Points on a hilly landscape, in no order, each with its height.
A ball rolls from a point to the lowest of its 3 nearest points, and stops where none of them is lower. Distance is the straight distance between rows; heights are no part of it.
gube: [113 133 211 141 124 138 136 108 114  64 146  90 152 127 121  66 180]  (h 364)
melil: [136  93 158 184 107 148 133 162 123  82 141 130 133 144 140 135 116]  (h 390)
Gifi: [130  68 123 146 119 140 142 212 150  57 127 155 115 128 110 137  84]  (h 41)
vuv: [139  95 121 168 104 138 136 181 139  89 132 155 119 131 125 149 104]  (h 65)
nefa: [123  89 113 125 136 145 149 214 151  81 107 148 110 109 103 144  88]  (h 44)
Rimi: [122  93  86 165  61 133 113 176  85  70 140 179 100 177 117 184 109]  (h 163)
dop: [132  83 174 178 122 154 129 170 130  46 136 128 136 146 121 129 110]  (h 490)
tigif: [120 111 102  93 166 159 131 196 139  84  99 115 103 115 114 129 102]  (h 253)
dimul: [122 128 123 125 151 137 123 127 126 143 101 104 131  97 135 110 130]  (h 156)
Medes: [141 195 140 102 110 115 151  35 118 238 136 138 127 150 119 147 140]  (h 468)
ges: [154 142  93 136  99 148 145 112 154 189 139 180 112 115 113 171 117]  (h 454)
pazi: [127 112  90 133 129 144 136 166 145 139 109 145 112  91 124 134 101]  (h 81)
Nog: [115  86 155 115 162 170 136 212 158  35 103 125 115 136  79 140  86]  (h 317)
vogan: [107 155 196 151  76 111 126 117  96  91 182 111 160 167 136  95 179]  (h 505)
vefi: [159 117  64 105  82 142 149 132 161 187 158 210 120  81  92 180  83]  (h 652)
kezon: [131 132 132 158 120 146 138 144 129 138 127 130 132 115 137 133 123]  (h 324)
muga: [129 123 182 171 120 140 128 126 124  86 145 100 153 134 130  98 143]  (h 700)
gima: [129 158 120 105 158  79 135  36 115 184 113 104 138 114 152  93 158]  (h 386)
nagar: [123 117 122  89 191 135 111 133 128 105 108  88 112 127 150 108 122]  (h 311)
Saz: [122 137 132  85 175  71 113  58 126 153 116  90 138 119 176  78 148]  (h 352)
Zevag: [112 144 150 114 162 109 126  80 108 126 111  82 137 113 146  78 152]  (h 400)
Kofe: [121 100 124 175  71 133 111 167  78  69 153 155 115 192 130 174 127]  (h 106)
vugu: [127 119  60  69 180 127 114 145 151 131  98 117  92 117 152 121 114]  (h 224)
Zav: [133 160 139 159 119 120 136 103 117 168 141 119 151 131 125 128 145]  (h 465)
Fot: [120  93  41  50 153 142 128 176 145 131 102 140 101  80 105 155  93]  (h 186)
magel: [114 123 163 106 187 142 105 124 123  90 103  84 130 125 133  92 132]  (h 357)
mar: [110 162 153 124 123  99 142  71 102 160 122  96 149 120 138  84 168]  (h 432)
zap: [155 123  61  92  98 150 152 118 159 188 144 194 117  79 102 167 101]  (h 607)
Vene: [132 109  66  98 135 144 136 164 154 158 118 163 107  72 112 148 100]  (h 137)
bavop: [115 155 169 154  79 100 122 121 103 139 173 123 159 169 134 135 156]  (h 360)
Rebi: [123 113  77  78 178 144 126 169 145 123  92 118  96 111 129 128 107]  (h 236)
Pupat: [115 107 184 112 187 172 106 155 142  51 111  91 126 132  92 116 129]  (h 322)
Gonub: [103 108 207 112 173 153 110 111 127  57 122  88 141 119 100  79 167]  (h 343)
fipal: [139 168 113 110 140 113 137  33 128 217 115 128 119 125 141 126 145]  (h 462)
bav: [120 128 104 113 169 134 122 135 131 143 100 123 117 104 144 120 124]  (h 257)
Refen: [123 113 136 128 157 154 123 166 136 107 100 113 118 103 122 127 112]  (h 332)
taloz: [139 117 126 177  86 121 117 154 116 108 161 156 128 168 136 155 120]  (h 304)
Gunuk: [135 114  43  70 150 130 125 123 156 176 106 164  97  81 128 147 109]  (h 201)
Taf: [135 105 167 181  99 132 110 152 111  70 160 131 144 169 131 135 126]  (h 627)
rimun: [114 133 189 121 154 129 118  96 109 100 128  81 146 111 129  72 157]  (h 370)
ririn: [121 109 147 111 173 172 125 177 140  68  92 105 121 124 110 122 104]  (h 286)
vola: [131 123 160 167 133 145 136 146 126 110 119 112 142 125 130 116 126]  (h 588)
Sele: [116 160 189 153  91 112 134 105 103 120 150  95 165 139 126  88 172]  (h 531)
vezaz: [104 164 182 149  71  77 106 115  89 116 177 138 160 191 136 131 167]  (h 435)
lirol: [142 133 126 174  82 116 129 136 121 147 151 160 132 174 139 162 128]  (h 350)
ligag: [140  75  96 163  81 128 135 186 129  85 139 172 109 141 120 166  92]  (h 83)
Nupit: [132 135 158 175  81 109 109 142  96 111 172 132 155 178 143 152 140]  (h 149)
kef: [155 123  77 137  79 131 140 136 144 150 162 194 115 129 119 188 103]  (h 270)
faso: [125 167 132 132 125 109 131  67 114 186 110 113 128 122 136 115 149]  (h 416)
lato: [154 147  72  99 136 141 135  85 139 203 107 168 102  96 123 142 121]  (h 289)
nomud: [135 143  91 106 166 115 114  85 137 169 100 123 119 110 155 115 133]  (h 296)
bazi: [132 143  98  82 178  71 108  59 148 182 102 110 125 126 180 100 127]  (h 321)
zad: [118 176 166 141  99 100 140  87 107 152 144 110 164 136 131 108 172]  (h 473)
sufu: [133 173 144 151  87 108 125 104 118 189 155 147 143 159 128 151 140]  (h 503)
bak: [117 185 157 126 108  95 148  65 102 190 138 105 154 136 124 118 172]  (h 456)
seda: [143 165 111 129 116 124 148  63 132 212 123 141 122 125 127 135 137]  (h 440)
Zov: [133 167 130 142 112 124 137  87 121 193 126 120 139 123 122 131 142]  (h 434)
toz: [119  94 191 145 162 173 121 172 142  38 118 111 134 137  97 121 112]  (h 351)
Rari: [149 113  89 160  77 127 139 155 142 130 151 181 120 135 124 175 107]  (h 129)
losa: [128 107  32  42 174 122 116 167 168 137 113 122  93 107 133 144 105]  (h 207)
mezi: [122 152 165 165 103 115 136 114 120 136 147 110 162 136 138 121 152]  (h 538)
davu: [129 126 115  72 187  84 102 101 149 141 116  76 125 143 172  89 130]  (h 359)

For each start below, name the point where the ball stops.
gima -> dimul
mezi -> faso
Pupat -> pazi
Sele -> faso
vogan -> Nupit
vefi -> Gifi
dop -> pazi
melil -> Gifi
ges -> Gifi
Rimi -> Gifi
Rebi -> pazi
Medes -> faso

Two balls start at each pair of points below. Name the first point that both come to, or write -.
Gunuk / davu -> -
Fot / lato -> Vene
Zevag / magel -> dimul
